A landscape with many valleys, sampled at points; each row gives a point and its height.
From any point a ball rolls to the lowest of the 2 points nearest to it. It stops when none of these is lower. Distance is the straight distance between rows; heights are no part of it.
(487) h=775: [184 168 140 141 143 105 120 137 152 119 126 127 176 139 118 177 124 121
 142 133  83 147 117 141 129 147 111 121 189 135 116 120 178 134 101 126
 104  81 168 114  80  94 157]
(58) h=743: [134 109 154 125 171  98 101  81 150 137  99 121 161 191 175 143 150  87
 123 156 113 168 146 115 119 201  86  47 143 113  81  69 140 110 154 117
 139 120 124 130 202 144 147]
(240) h=802: [149 123 122 120 121 137 129 159 145 166  95 135 137 168 176 209  95  84
 110 130  98 186 116 151 136 187 132  61 108 154  81  93 169 115 207 125
  95  96 167 125 124  96 127]
(566) h=451: [118  86 109 139 140 102 129  88 140 118  90  63 113 153 123  78 123  87
 106 136 134 125 125 122  78 157 153 100 100 125 143 143 129 129 153 174
 149 150  94 130 165 174 123]
(1431) h=384: [127 106 166 117 164  76 117  71 195 129 112 127 163 135  95 119 115  78
 103  89 131 157 126  77 101 165 129  94 105 113 158 138 153 135  85 145
 111 140 119 115 164 114 162]
(1016) h=382: [133 154 116 113 134  86 160 102 177  80 169 152 165 119 110 151 121  87
  91 130  74 122 173  97 136 118 129 180 159 140 125 101 106 157  79 169
  79 102 143 138 105 118 131]
(623) h=270: [118 182 145 138 102 126 155 148 128  83 183 132 129 109  29 105  92 156
  98  93 156  96 191 119 123  73 120 170 198 120 147 146 115  98  62 116
 160 150 109  81 149 120 114]
(386) h=429: [106 135 164 143 189  75 142 127  98 153 155 155 101 125 161 148 148 119
 146 155 127 116  79 102 140 205 118 147 168  33 146 125 131 157 100 128
  85  56 150 194  82 139 110]
(694) h=652: [158 174 156 105  80 160 110 189 117 158 135 162 193 140 128 203 159 156
 160 108 116 173 104 150 161 113 126 121 154 163  72 114 137 105 120  80
 128 101 177 124  69  58 166]
(517) h=317: [138  92 135 130 154  49 134  46 200 113 132 108 131 123  93  98 109  60
  77 100 106 118 166 111  71 166 137 128 108 127 153 119 134 163 106 191
 106 157 115 123 160 154 121]
(520) h=717: [126 148 168 113 128 142  92 108 166 110 137 115 155 116 132  97 171  84
 103 105 127 136 113 108 104 126  84 116 133  88 129 113 114 130 107 123
  90 107 124 124 123 118 163]
(1124) h=525: [116  56  99 119 119  94 131 110 146 148  85 146  65 113 160 110 110  92
 144 100 155 119 106 136 138 174 166 121  74 142 216 147 132 179 127 171
 116 146  96 176 154 149 127]
(808) h=494: [136  86 100 175  93  95  91  98 127 129 151 114  90  98 107 112 149 113
 109 100 153 101 124 161 101 131 166 110  95  92 192 135 107 151 154 140
 169 153 135 125 148 175 125]
(1276) h=764: [104 161 193 129 166 118 131 150 119 145 144 106 192 150  58 101 105 171
  82 120 129 120 136  84 132 114 132 135 144 151  81 168 108  89  79 126
 181 175 149  66 204 117 137]
(1007) h=586: [180 158 137  88 108 131  96 100 160 121 148 150 216 143 120 157 186 146
 154 123 116 174 142 129 160  79 115 138 145 138  96  65  94 129 100 109
 113 140 152 151 133 109 172]
(644) h=545: [130 127 111 118  67 148 115 125 116 150 174 178 165 101 113 179 163 165
 109  79 115 110 142 150 114  73 116 181 126 111  97  86  77 168 124 117
 135 125 180 130 109 110 133]
(333) h=647: [104 144 120 137 139 131 186 128 138 107  90  58 104 134  91  92  61 104
  80 150 161 118 144  98  95 132 163 132 124 109 147 153 134  89 129 166
 117 110 106 131 124 138  93]
(325) h=719: [ 82 106 132 167 101 167 149 133 123 127 109  83  69 113 110  68  92 129
  51 106 166  89 137 162  69 124 146 115  87 133 160 156 101 143 127 165
 148 130 144  97 182 160 102]
(1376) h=352: [134 117 137 113 178 150 115 134 135 139 110 163 103 144 183 154 131  85
 164 137 105 160  84 100 144 203 105  87 142  90 140 120 164 139 125 128
  68  72 129 174  81  99 116]
(649) h=337: [120 117 124 133 133 170 152 139 150 152  85  64  86 112 190 117  95  80
  77 130  87 124 100 165  73 155 122  99 110 174 104 124 144 155 197 164
  81 115 172  95 136 162 106]
(99) h=242: [147 126  90 155 167  90 169 115  99 163 104 109 133 152 153 183  89 129
 116 174 127 125 135 129 123 127 173 155 102  93 106 117 125 114 191 176
 113 127 150 157 104 144  81]
(257) h=683: [116 118  97  98  78 114  98 102 122 129 172 142 131  79 131 110 178 130
 145 106 117  98 129 111 134  93 148 163 120 130 135 124  97 152 162 121
 141 197 116 154 100 154 121]
(463) h=757: [157 146 159 140 155  83 111 109 170 151 118  95 168 187 140 179 111 100
  89 138 111 170 148 141 104 205 102  29 182 126  75  69 178 102 167 104
 147 128 176  85 203 125 140]
(53) h=843: [137 121  97 105  69 198 116 152 152 109 137 159 143 117  89 134 132 175
 151 119 117 169 131 137 169  96 109 114 125 172 145 114 140 117  97  60
 152 140 148  90 176 114 162]
(1045) h=582: [115 122 144 121 175  96 135 113 138 122 107 157 134 142 130 126 120 106
 148 140 133 143 122  65 164 162 138 136 108 107 165 144 134 115  78 142
 113  94  96 172 119 107 138]
(659) h=632: [115 154 175 147 128 164  97 158 115 166 146  92 138 114 108 107 120 131
  67  98 127 101 109 135  77 122 113 109 115 110  93 157 129 108 159 127
 141 135 173  63 141 123 122]
(677) h=51: [ 79  95 101 138 142 129 151 118  57 124 118 152 113 148 140 117 129 164
 149 157 138 110 150 108 148 113 137 168 115 118  97 138  81 121 143 142
 178 128  89 163 141 146  95]
(1073) h=832: [102 180 175 122 144 177 144 158  83 119 109 109 143 137 100  94 114 168
 138 141 167 135 123  84 138  95 105 122 163 129  99 168 130  66 108  92
 151 135  88 109 113  99 115]
(1381) h=243: [128 138 125 125 158 179 152 138  80 119 139 192 106 142 138 139 107 176
 158 144 153 120 178 130 173  94 112 189 106 127 115 125  97 119  84 137
 107 105  97 181  94  88  85]
(169) h=737: [ 72 129 162 131 149 153 147 133 111 126 129  99 143 142  76  68  99 149
  67 117 121 108 153  94  94 117 119 134 113 139  82 166  94 108 105 148
 180 156 127  72 191 136 111]
(1060) h=301: [144 127 214 144 228  48 113 117 105 203  99 126 149 149 171 156 108 118
 144 145 122 117 100 129 103 197  91 124 130  85  79 135 155 127 127 130
 100 104 153 131 130 130 136]
(43) h=821: [136 186 112 113  95 116 172 103 113 101 170 132 163 122  65 155 135 188
 132 131 131 126 173 113 141  53 143 169 187 152  90 103 122 110 133 121
 145 171 123 131  86 110  96]
(477) h=644: [107 112 140 122 123 117 116 115 159  80 107 106  93 125 116  48 157  87
 152 112 171 124 139 124 101 127 110 125 111  99 189 149 119 130  75 134
 121 109  48 156 134 138 165]
(1455) h=811: [158 181 174 131 153 143 128 148 103 134 105  92 157 146 129 113 115 142
 130 154 150 143 131 134 122 101  95 124 140 131  80 140 140  75 140 121
 101 120 110 112 103 108 125]
(1308) h=217: [147 119 135 142  94 168  83 163 167 134 111  89  88 134 136 110 116  97
 105  99 154 145 114 189 101 165 117  32 108 136 160 126 176 118 170  97
 145 138 136  65 191 133 162]
(873) h=685: [ 74 125 129 140 119 160 183 150 136  99  88  44  83 152  85  45  71 124
  70 125 180 105 151 129  69 119 163 121 120 134 141 172 113 104 112 166
 152 134  92 110 176 145 100]
(419) h=314: [123  92 114 144 159 139 112 141 105 149 105 152  70 118 184 138 134 103
 179 141 105 147  58 116 149 199 114  84 132  91 167 152 178 144 160 112
 108  87 127 142  93 138 120]
(1459) h=251: [149 134 171 158 178  45 102 106 131 177 124 109 150 124 131 154 128 119
 132 124 118 114  82 117  98 180 124 105 166  81 122 144 178 135 147 114
 138 123 162 110 108 136 145]
(906) h=856: [167 127 105 135  83 179  87 161 124 127 130 150 124 101  91 123 138 181
 192 121 146 148 133 165 165  93 104 128 143 130 170 135 134 107  95  35
 191 122 129  84 146 132 161]
(185) h=528: [162 112 118 162 121  78 107 104 136 141 114 111 143 133  91 136 118 130
 129 121 153 130 125 134 128 139 167 111 111  92 169 138 157 118 146 129
 163 150 133 115 142 131 145]
(126) h=681: [ 81 117 160 158 140 181 111 156 102 141  99  79 108 163 142  71 115 115
  77 129 132 128 141 144  79 156  98  80 103 117  80 139 100  82 166 132
 172 120 133  77 208 154 117]
(869) h=844: [142 145  88 145  97 195 131 156 106 117 128 117  93 117 154 137 146 166
 167 142 150 132 109 177 131  74 121 111 139 104 124 123 142 122 175  87
 129 121 125 113  85 121 121]
(665) h=273: [127 146 141 126 152 156 156 115  90  99 136 175 138 131 110 122 121 183
 145 138 136 123 191 130 153  68  81 187 133 154  90 113  85 123  78 127
 133 127  95 134 130 116 105]
(658) h=631: [167 193 171 127 135 146 117 162 113 137 147 171 184 129 119 182 144 192
 169 141 144 157 111 123 187 113 135 141 176 155 122 111 129 104  51  68
 142  94 165 148  71  67 156]
(716) h=443: [117 152 198  87 147 113 100 121 195 123 124 100 183 153  95 118 133  71
  92  98 141 184 111  64 120 168 124  60 117 140 130 141 154  83 103 105
 123 159 108  90 176 102 174]
(619) h=848: [ 91 161 189 124 130 199 121 165  79 137 123 163 135 125 120 124 132 181
 145 123 175 141 114 104 157 103  84 125 146 117 109 140 116  87  92  59
 150  97 113 116 124  83 137]
(409) h=271: [162 126 119 146  98 169  79 133 166 115 133  87 124 135 111  94 139 123
 107 111 122 132 140 184  96 121 101  78 120 132 140 106 147 122 136 117
 144 142 153  65 201 145 158]
(71) h=393: [136 109 102 162 118 155 163 150 137 151 102  98  68 111 203 148 102  98
 103 124 119 107 110 213  71 121 139 145 100 129 136 119 126 186 186 183
  67 105 173 130 106 158 102]
(1021) h=616: [130 167 134 143 140 101 167 128 119 108 118 105 134 137  79 124  77 135
 111 154 168 121 156  97 135 116 162 155 131 111 146 154 136  80 110 146
 120 118 100 147  92 106 108]
(165) h=162: [ 96  77  95 173 114 100 157 152  86 127 141 165  15  95 165 122  92 109
 136 132 151  68 151 188 130 140 148 169 102 131 190 152 109 150 146 152
 130 101 107 135 134 182  96]
(339) h=708: [104 151 188 132 186 110 103 109 111 136 125  96 166 154 165  99 176 122
 101 170 108 111 114  96 111 158  80 107 170  99  61 103  98 111 119 121
 147 104 150 121 175 153 147]
(1416) h=740: [142 163 167 104  98 171  82 146 176 106 138 134 163 128 136 138 168  85
 119  98 136 170 120 131 126 130  79  82 144 109 132  93 127 114 106  79
  92  90 133 111 127  90 187]
(1242) h=211: [128 176 166 132 144  98 159 124 112  78 158 134 143 114  63  94 106 146
 115 129 141 105 195 116 133  75 102 185 171 157 110 147  97  99  70 135
 137 141  83 105 124 130 115]
(884) h=475: [128 148 119 129 110 115 140 144 111 116 154 135  91  85 129 115 109 132
 132 125 135  77 154 156 116  87 124 181 128 140 132 153 131 137 141 136
 102 135 101 126  72 132 112]
(1090) h=450: [129 129 117 150 151  77 145 123 110 126 155 166 100 122 145 170 120 104
 131 146 123 109 130 119 148 169 151 164 158  57 160 111 118 146 126 155
  86  73 147 193  69 127  92]
(421) h=831: [ 93 113  95  97  86 190 134 127 136 101 145 183 130  94 116 130 140 155
 138 114 109 144 124  87 172 104 114 141 122 156 159 122 112 144  85  91
 140 125 130 124 144 116 143]
(1230) h=381: [152 128 107 133 122 125 140  88 172 120 114 114 161 150 141 152 123  87
  84 129  85 149 143 144  99 135 124 130 134 113 106  71 125 159 144 178
  80  96 177 133 133 117 129]
(962) h=654: [108 136 203 113 210  59 133 101 128 163 127  95 187 140 126 101 131 109
  77 155 109  97 132  61 108 152 121 157 108 116  63 142  78 121  99 164
 137 137 133 125 148 139 130]
(796) h=433: [131 120 104 165 113 140 139 170 106 146 135 128  73  93 169 148 111 121
 135 116 132  98  96 194 100 111 126 157 106 104 149 156 142 159 172 136
  89 102 146 118  73 139 114]
(1432) h=552: [142 134 147 151 152  89 115 117 127 129 105 125 163 153 100 132 119 140
 140 144 144 143 123 103 155 150 138 110 143 103 149 132 152 100  99 111
 161 114 130 124 156 117 159]
(888) h=268: [115  62 128 135 177  77 120 120 113 162 104 156  53 103 173 108 122  80
 176 105 117 122  82 125 117 203 105 123 113  81 179 170 162 170 147 156
  98 111  99 156 115 162 110]
(1246) h=830: [141 172 108 133  83 201 134 176 125 122 109  95 110 148 139 150 124 132
 136 145 165 164 107 160 136 114 141  59 144 114 120 117 163  83 189  82
 122 114 131 106  93  91 125]
(833) h=658: [121  97 123  86 117 121  73 111 127 141 130 137 145 101 149  88 178 113
 164 110 110 118 101  96 145 125 125 138  92 134 136 143 111 144 142 123
 139 179  98 153 135 147 149]
(1266) h=736: [114 111  93  78 123 110 134  97 173  77 150 153 158 117 115 110 155 112
 140 137  75 146 140  71 176 117 135 154 120 177 140 121 113 152  93 143
 115 171 106 147 160 147 147]
(255) h=862: [ 87 165 215 104 131 192  92 161 102 133 139 146 165 135 117 111 161 162
 123 105 173 151 127  95 146 103  72  95 145 135  80 127  87  74  92  52
 178 132 111  96 179 102 159]
(478) h=394: [136 146 149 114 190 137 112 152 101 146 159 163 128 152 194 162 174 127
 182 155 103 133  71 108 172 191 114 137 171  68 121 113 130 147 103 117
  75  82 148 207  54 105 111]
(1240) h=113: [ 76  86  84 168 123 118 172 129  62 116 126 149  46 132 150 119 100 133
 133 149 168  90 161 160 132 116 164 170 102 109 143 140  82 127 164 159
 153 116  92 161 130 167  77]
(1284) h=457: [103  71  94 159  64 140  99 137 115 124 161 123  47  65 131  94 157 140
 127  90 160  70 118 182  98 113 157 123 101 146 209 159 104 168 142 107
 190 163 120 108 150 194 126]
(712) h=781: [124 126  72  98  72 213 164 156 149 114 112 131  99 131 164 150 116 140
 122 137 121 145 111 158 140 107 157 111 114 186 137 109 152 162 144 139
  80 118 147 144 103 101 118]
(1261) h=801: [130 142  94  91 100 169 167 128 169 102 118 126 149 146 118 148 108 121
 112 141 116 164 126 109 146 109 164 130 108 172 128 110 144 134 123 149
  69 129 137 150 106  84 124]
(991) h=325: [108 150 137 113 128  76 163  99 188  62 181 127 134 106  75  95 115  75
  71 122 107 104 194 102 116 107 132 177 145 147 142 126  97 133  74 165
  96 136 107 103 141 143 131]
(1198) h=138: [185 103  32 143 103 110 142 130 146 132 132 147 105 127 164 195 124 124
 165 128  97 135 126 198 152 106 179 135 118 133 158  97 146 178 182 166
 118 132 161 153  94 132 110]
(269) h=629: [126 126 175  96 145  84  78 118 120 170 125 137 182 120 140 118 172 121
 160 121 136 135  87  64 158 147 134 135 103 112 131 144 121 116 121 106
 136 167 107 159 114 116 158]
(1201) h=565: [179 156 126 108  86 129 109 121 135 141 163 172 205 124 106 185 175 179
 145 103 108 144 154 161 140  62 111 175 157 136  84  70  83 146  88 109
 131 116 183 140 113 104 157]
(76) h=726: [131 123 183 125 188  90  85  97 117 132 106 113 185 189 165 112 181 121
 142 162 120 144 132 112 130 167  87  92 145 123  72  91  97 104 107 116
 162 122 115 139 205 153 171]
(1032) h=879: [119 128 126  85 109 146 134 118 109  89 149 185 133 104  86 113 146 175
 206 115 144 140 172 103 180  73 123 184 137 182 138 140  96 114  65  81
 166 176  55 163 110 128 121]
(1426) h=559: [ 82 139 156 136 168  88 155 146  88 141 140 141 113  91 118 108  93 127
  98 141  98  74 135  77 138 142 114 177 140 128 105 179 112 121 123 143
 136 102 130 116 104 145 105]
(1379) h=80: [177 108  67 128 111 132 103 128 124 132 141 173 128 113 147 160 143 155
 187 135  96 131 144 167 173 101 127 158 119 130 145 101 127 155 141 118
 139 125 144 140 125 134 135]
(792) h=865: [164 117 117 134 110 137  88 135 105 122 134 174 128 105 108 122 146 173
 218 132 149 141 151 148 184  96 116 171 128 138 164 141 110 111  83  63
 180 127  92 144 121 137 150]
(1369) h=820: [108 132  91  97  95 168 174 123 154  98 130 129 151 145  79 132 107 162
 107 146 117 170 129 100 159  95 149 130 110 187 109 119 137 117 120 126
 105 168 136 112 163 104 124]
(711) h=684: [108 125 133 103 114 149 117  94 188  82 133  83 125 113 117  58 162  78
  91 111 130 125 125 104  93 118 118 108 118 130 157 129 118 144 100 146
 108 142  99 121 153 140 151]
(581) h=277: [132 102 121 140 107 172 123 158 152 148  88  83  67 123 195 123 114 102
 110 126 136 129  90 191  93 153 128  54  96 176 144 133 172 148 202 124
 114 135 151  88 160 159 141]
(1012) h=854: [188 162  98 134  91 161 112 161 125 135 138 118 145 122 143 166 167 157
 181 125 109 151 112 195 127  69 116 116 157 133  95 114 150 121 175  96
 126 123 153  97  69 112 145]
(1031) h=495: [133  56  95 129 140  95 144  70 154 134  60 110  85 151 151 117 106  78
 145 125 162 149 116 125 100 179 160  81  98 114 179 124 150 157 141 173
 112 142  86 171 154 146 115]
(334) h=593: [129 132 142  95 113  88 114 120 167 138 120 133 164 101 110 125 124  97
 141  97 114 146  93  68 147 146 157 133  99 147 170 160 165 132 114 124
 105 172 113 137  88  98 159]
(179) h=491: [118  83  91 129  81 131 104 141 118 129 156 165  79  65 142 106 137 135
 138 101 113  76 136 156 128 110 109 167 101 155 176 140 111 170 121 114
 150 136 121 111 149 171 138]
(187) h=238: [175 148 136 148 184  84 115 112  91  95 110 110 155 163 131 114 155 151
 195 185 135 141 135 117 160 133 123 130 177 130 121 133 133  92 102 125
 159 125  73 167 106 148 127]
(444) h=146: [165 133  76 109 147 150 131 127 125 122 130 146 124 163 179 164 135 120
 162 152 118 136 140 151 158 122 146 156 124  92 124  89 116 145 149 180
  73 120 135 209  78 100  80]
(657) h=664: [125 126 133 132  91 162 100 147 139 153 144  99 118  89 122 104 130 129
  83  89 115  98 108 166  77 104 121 126  88 154 125 151 137 151 155 137
 120 151 164  72 126 130 136]
(633) h=192: [154 104  48 160 141  90 168 110 126 140 123 113  89 122 175 173 100 101
 128 149 100 115 125 169 119 117 178 140 120 131 144 116 134 159 214 187
 114 146 156 145 110 178  83]
(198) h=419: [145 154 118 123 132  86 138 131 141 107 172 183 157 127 129 187 132 107
 124 127  93 112 152 115 156 140 145 184 171 111 139 102 114 152  76 155
  90  77 154 182  57  95 125]
(446) h=253: [149 105 121 145 113  58 111  81 178  89 169 128 113 109  88  93 126  80
  89 105 111  87 196 159  91 132 127 155 113 134 171 112 117 153  96 170
 124 146 119 111 165 167 142]
(763) h=761: [ 98  85  93  92 162 107 152 117 154  79 109 146 113 144 132  86 121  99
 159 151  74 138 139  81 167 154 132 143 104 192 149 156 130 143  83 162
 124 138  67 152 160 153 137]
(1258) h=595: [108 127 159 148 161 108 132 127 125 167 122 104 135 101 127 117  99 103
  62 117  88  93 113 104  91 153 120 146 111 111  98 151 114 138 153 164
 114 108 178  97 120 146 113]
(624) h=319: [118 143 117 142  80 123 134 126 138 102 164 127 129 104  58 108 109 145
  94  99 155 103 167 132 123  88 142 156 137 124 165 137 117 119  99 120
 152 147 127 102 140 126 135]
(1458) h=32: [197 119  67 146 132 154 106 132 115 128 136 162 124 149 172 178 172 156
 200 162 116 150 132 193 174 106 129 127 136  81 126  74 122 142 156 107
 127  98 153 153 105 124 127]
(258) h=398: [139 132 136 142 156 112 104 124 117 131 106  59 146 150 116  86 131 116
 125 148 113 123 114 116  97 144 121  96 144 124 106 161 155  91 165 135
 166 154 111  90 155 161 130]
(730) h=521: [115 110 107 117  55 173 105 138 110 140 169 178 109  65 124 140 154 155
 129  74 143  99 123 148 114  83 103 171 113 101 161 113  89 166 112  81
 137 124 141 124 105 124 130]
(1255) h=692: [134 125 127 120  39 187 111 174 142 153 155 135 150 104  94 159 134 144
  76  53 109 125 116 186  68  86 109 135  94 161 102 120 120 156 118 119
 126 119 194  61 130  92 155]
(403) h=788: [114 150 139 127 134 135 140 128  94 145 136 134 170 134  94 137 117 192
 113 137 124 124 135 104 148  94 123 147 136 151  78 139 126 107 133 115
 168 154 151  96 155 119 124]
(975) h=804: [ 95 155 118 139  99 140 155 125  77 132 147 139 131 108  93 150 129 196
 136 125 156 108 133  98 147  81 149 151 165 109 117 136 128 110 152  92
 183 163 124 126  92 111  99]
(551) h=369: [111  94 104 135  90 117 125 116 148  97 136 115 118 123  68  84 111 138
 106 108 143 116 147 133 125 122 163 133  93 156 174 153 121 133 101 137
 165 167 108 111 190 147 146]
(277) h=768: [159 130 151 134 168  67 135  90 157 173  94 119 169 192 155 216 102 112
 112 151 136 173 129 137 104 205 132  40 172 105  77  64 180 116 156 111
 123 108 179 124 150 104 132]
(1340) h=348: [174 132 138 171 156 103  84 143 125 169 124  66 138 149 126 138 136 119
 137 127 142 133  95 160  91 134 143  60 127  94 118 155 177  85 208 114
 186 176 140  67 152 155 136]
(1390) h=218: [110  78 123 171 154  69 133 141  87 143 140 129  32  98 162 104 126  88
 161 120 142  95 102 168 108 166 126 152 103  75 181 178 132 152 170 149
 117 115  93 146 110 196 107]
(1046) h=520: [ 64 126 154 114 125 112 157 130  95 133 159 134  80  75 113  78 114 112
  90 114 142  59 147  98 103 110 123 178 115 121 112 169  84 134 143 146
 126 143  90 122  88 142  90]
(267) h=792: [173 190 169 132 142 107 125 138 145 131 119  87 189 147  97 145 114 122
 115 131 127 149 123 126 116 115 123 126 165 128 103 132 157  98 119 130
  99 115 149 106  96  92 148]
(120) h=199: [117 121  97 122 161 163 158 132  89 125 127 169 105 159 159 145 113 144
 139 166 144 126 150 104 176 130 152 163 105  96 128 117  97 119 119 164
  99 101 117 210  93 100  72]
(843) h=84: [176 129 102 132 142 147 116 107 117 124 111 133 138 176 172 153 161 132
 168 174 148 161 139 159 156 116 124 114 126  70 108  68 116 118 160 129
 101 108 123 174 123 117 121]
(466) h=814: [139 172 118 119  99 179 143 183 151 124 111  98 127 169 147 179  95  96
  94 145 126 186 127 142 139 163 129  48 146 154  88 100 172  80 196  99
 104  85 153 109 116  90 120]
(1303) h=624: [ 99 144 168 126 191  92 154 112 114 172 110  87 159 132 143 133 111 111
  70 164 111  99 108  70 101 165 131 144 132  88  70 122  98 119 145 159
 109  98 169 139 121 145 103]
(595) h=878: [114 142 170  92 100 199  81 136 128 128 143 127 155 116 112  88 170 148
 125  99 141 141 129 123 120  87  78 104 111 154  86 124 104 102 123  76
 149 163 112  92 167 117 158]
(196) h=302: [134 124 149 177 154  91  83 132 107 175 148  86 132 112 141 147 161 122
 121 119 120 115  48 131  91 166 144  74 153  57 133 154 159 127 196 106
 174 149 178  91 120 167 132]
(533) h=293: [169 152 180 158 221  63 121 115 107 131 108 121 143 146 150 127 124 127
 166 174 117 120 127 124 130 167  87 139 175 101 111 135 153 114  96 136
 110  88 114 146 100 141 126]
(1249) h=789: [156  89 100 145 141 104 128 114 129 186  91 151 138 150 172 219 110 108
 131 132 107 176  82 133 142 187 161  59 124 115 125  98 166 143 202 131
 131 115 187 122 134 120 127]
(449) h=609: [175 184 153 141 139 105 126 144 114 143 132 138 171 141 121 179 134 162
 166 150 154 150 106 114 168 134 167 139 159 111 135 125 151 104  98 101
 113 107 142 169  33  68 134]
(172) h=779: [173 108 117 150 156  63 126  92 154 173  99 145 160 159 144 224 105 126
 149 135 107 166 100 140 121 194 156  53 179 107 113  97 204 147 158 111
 136 113 188 112 117  99 139]
(122) h=798: [ 89  97  95 118 134 152 132 152 102 113 136 183  56  94 173  96 137 112
 153 132 107 102 114 109 163 149 105 158 116 120 176 148 112 158 103 140
 105  85 101 170 110 140 104]
(640) h=762: [100  98  66 124  71 183 187 132 121 118 118 144  69 107 153 142 106 175
 111 131 148 109 134 163 140  90 165 137 101 190 153 116 122 181 151 143
 126 150 141 137 147 140  99]
(384) h=686: [ 98 159 197 127 179  93 108 107  96 150 154 107 179 124 129  98 170 152
  92 145 127  82 120  87 112 117 104 152 147 105  63 131  74 124 105 125
 154 138 144 127 141 141 132]
(356) h=837: [173 171  90 101  95 142 149 127 123 124 149 123 156 125 110 150 146 186
 173 130 105 148 143 156 140  47 130 158 148 186  79 119 144 122 155 130
 116 168 126 124  74 111 111]
(1333) h=758: [177 143 145 136 136 134  94 128 156 120 116 146 143 145 142 161 143 108
 163 133 126 167 117 145 145 166  87  68 170  99 144  93 169 123 111  85
 112  74 138 117 117  96 167]
(1262) h=181: [156 121 159 107 181 113  95 128  82 128  90 124 167 187 166 110 173 133
 207 173 155 167 117 106 163 142 110 113 130 133  96 125 108  79 115 116
 142 134  49 181 128 129 140]
(1064) h=290: [129 139 106 120 137  82 170 113 129 135 135 123 128 123 128 152  80  96
  93 141 116  98 164 121 118 120 169 189 117 125 112 118 112 135 162 192
  78 125 131 164  80 128  81]
(1399) h=585: [163 183 167 140 162  50 144 112 127 137 119 107 174 146  97 162 108 138
 136 159 174 132 121  91 141 145 172 140 164  91 154 130 154  91  91 122
 118 121 119 171  65  88 127]
(130) h=780: [ 75  76  87 110 140 141 157 141 118  99  99 151  63 126 162  75 120 112
 152 145 105 115 126  98 160 156 138 139 100 175 167 163 116 150 103 164
 135 109  73 173 145 155 114]
(1139) h=744: [ 91 103 106 161  91 175 174 153 101 144 103 131  63 100 131 123  70 164
  85 112 165  97 128 169 116 102 146 140  82 155 164 152 124 153 143 141
 137 122 149  99 154 137 109]
(1163) h=330: [156 125 130 132 104 151 103  99 188 131 123  77 141 142 132 120 135  77
  67 108 106 149 128 169  66 141 118  79 114 136 117  89 146 146 160 153
  95 129 172  90 160 130 141]
(1373) h=815: [ 88 127  95 111 128 174 148 147 128  87 165 202 104  90 139 134 133 130
 130 131  83 122 129  69 176 133 110 153 144 145 173 133 114 149  63 118
 118  79 126 148  95 112 121]
(1467) h=657: [ 94 134 181 167 160 144 103 152  75 169 125 104 132 140 135 105 130 151
  86 134 141 104 111 128  98 140 104 115 115  84  79 150 108  95 157 118
 167 117 165  87 170 145 123]
(692) h=669: [137 147 139 112  45 172 104 192 130 156 138 142 174 121 119 189 156 122
 119  75 108 154  94 167 110 112 118 115 133 150  75 126 141 123 147  97
 129 103 187  91  89  72 172]
(175) h=415: [ 81  75 107 139  66 147 122 148 134 105 141 115  74 102  83  66 125 157
 109  85 163  84 140 157 101 121 162 127  97 183 197 171 110 159  92 119
 196 164 106 101 194 171 139]
(341) h=614: [114 103 136 107 148 130 123 123 153 109  83 122  97 135 145  82 127  85
 159 126 148 145 111 104 126 159 115 104  94 125 170 152 153 124  97 137
 100 112  66 157 129 119 153]
(1382) h=871: [ 77 123 112  86  95 159 163 124 129  72 154 153  86  91 105  86 134 153
 150 120 133  95 168 113 137  79 110 169 141 188 136 141 115 148  89 111
 139 166  56 133 124 139 116]
(1407) h=558: [137  93 103  98 104 102 127 121 156 161  98 142 122 105 144 147 103  96
 139  96 125 138  87 113 144 157 181 128  78 149 188 142 160 165 148 159
  94 165 126 159 103 109 130]
(1056) h=709: [ 82 103 148 127 129 180 119 135 108 112 112  97 130 166 114  58 133 152
 115 123 125 131 155 143  91 109  92 114  96 164  68 143  91 107 128 131
 181 160  99  83 211 145 135]
(220) h=711: [124 115  80  82  76 108 127  83 180  93 171 124 144  96 107 103 164 108
 106 112  91 116 145 115 130  97 155 153 121 177 140 103 109 171 133 154
 108 190 123 141 139 153 131]
(765) h=855: [ 86 116  65  99  88 174 190 124 120  69 140 150  81 127  99 116 113 181
 158 151 136 123 157 112 164  95 164 148 133 204 146 135 141 139 111 116
 145 175  75 154 119 129  94]
(751) h=838: [110 127  78  99  83 177 189 131 150  80 141 131 111 138  61 123 113 205
 140 145 125 152 149 141 149  69 134 145 133 218 110 118 154 139 113 107
 120 194 115 106 167 124 108]
(244) h=118: [132 106 117 111 148 127 111 131  74 148  99 137 139 163 164 122 144 147
 187 160 155 142 114 110 167 122 141 145  91 109 111 140 111 102 152 129
 142 151  78 177 124 126 117]

Call two points neighbours if one is among the 2 nearest of the other. Go from one point of each pair to the other, from neighbour to neighbour, staying as low as possible. Name the highest point that can't be avoided.
(1242), (1308) => (884)
(659), (1399) => (1255)
(446), (1459) => (1090)
(1308), (446) => (1016)
(1458), (1242) => (665)
(1459), (677) => (1060)

Where does a ball stop that starts at each point below?
(792) => (1459)
(712) => (1399)
(1046) => (1308)
(1012) => (659)
(386) => (677)
(1333) => (1242)
(1266) => (1459)
(1201) => (1242)
(1124) => (1459)
(1432) => (1242)
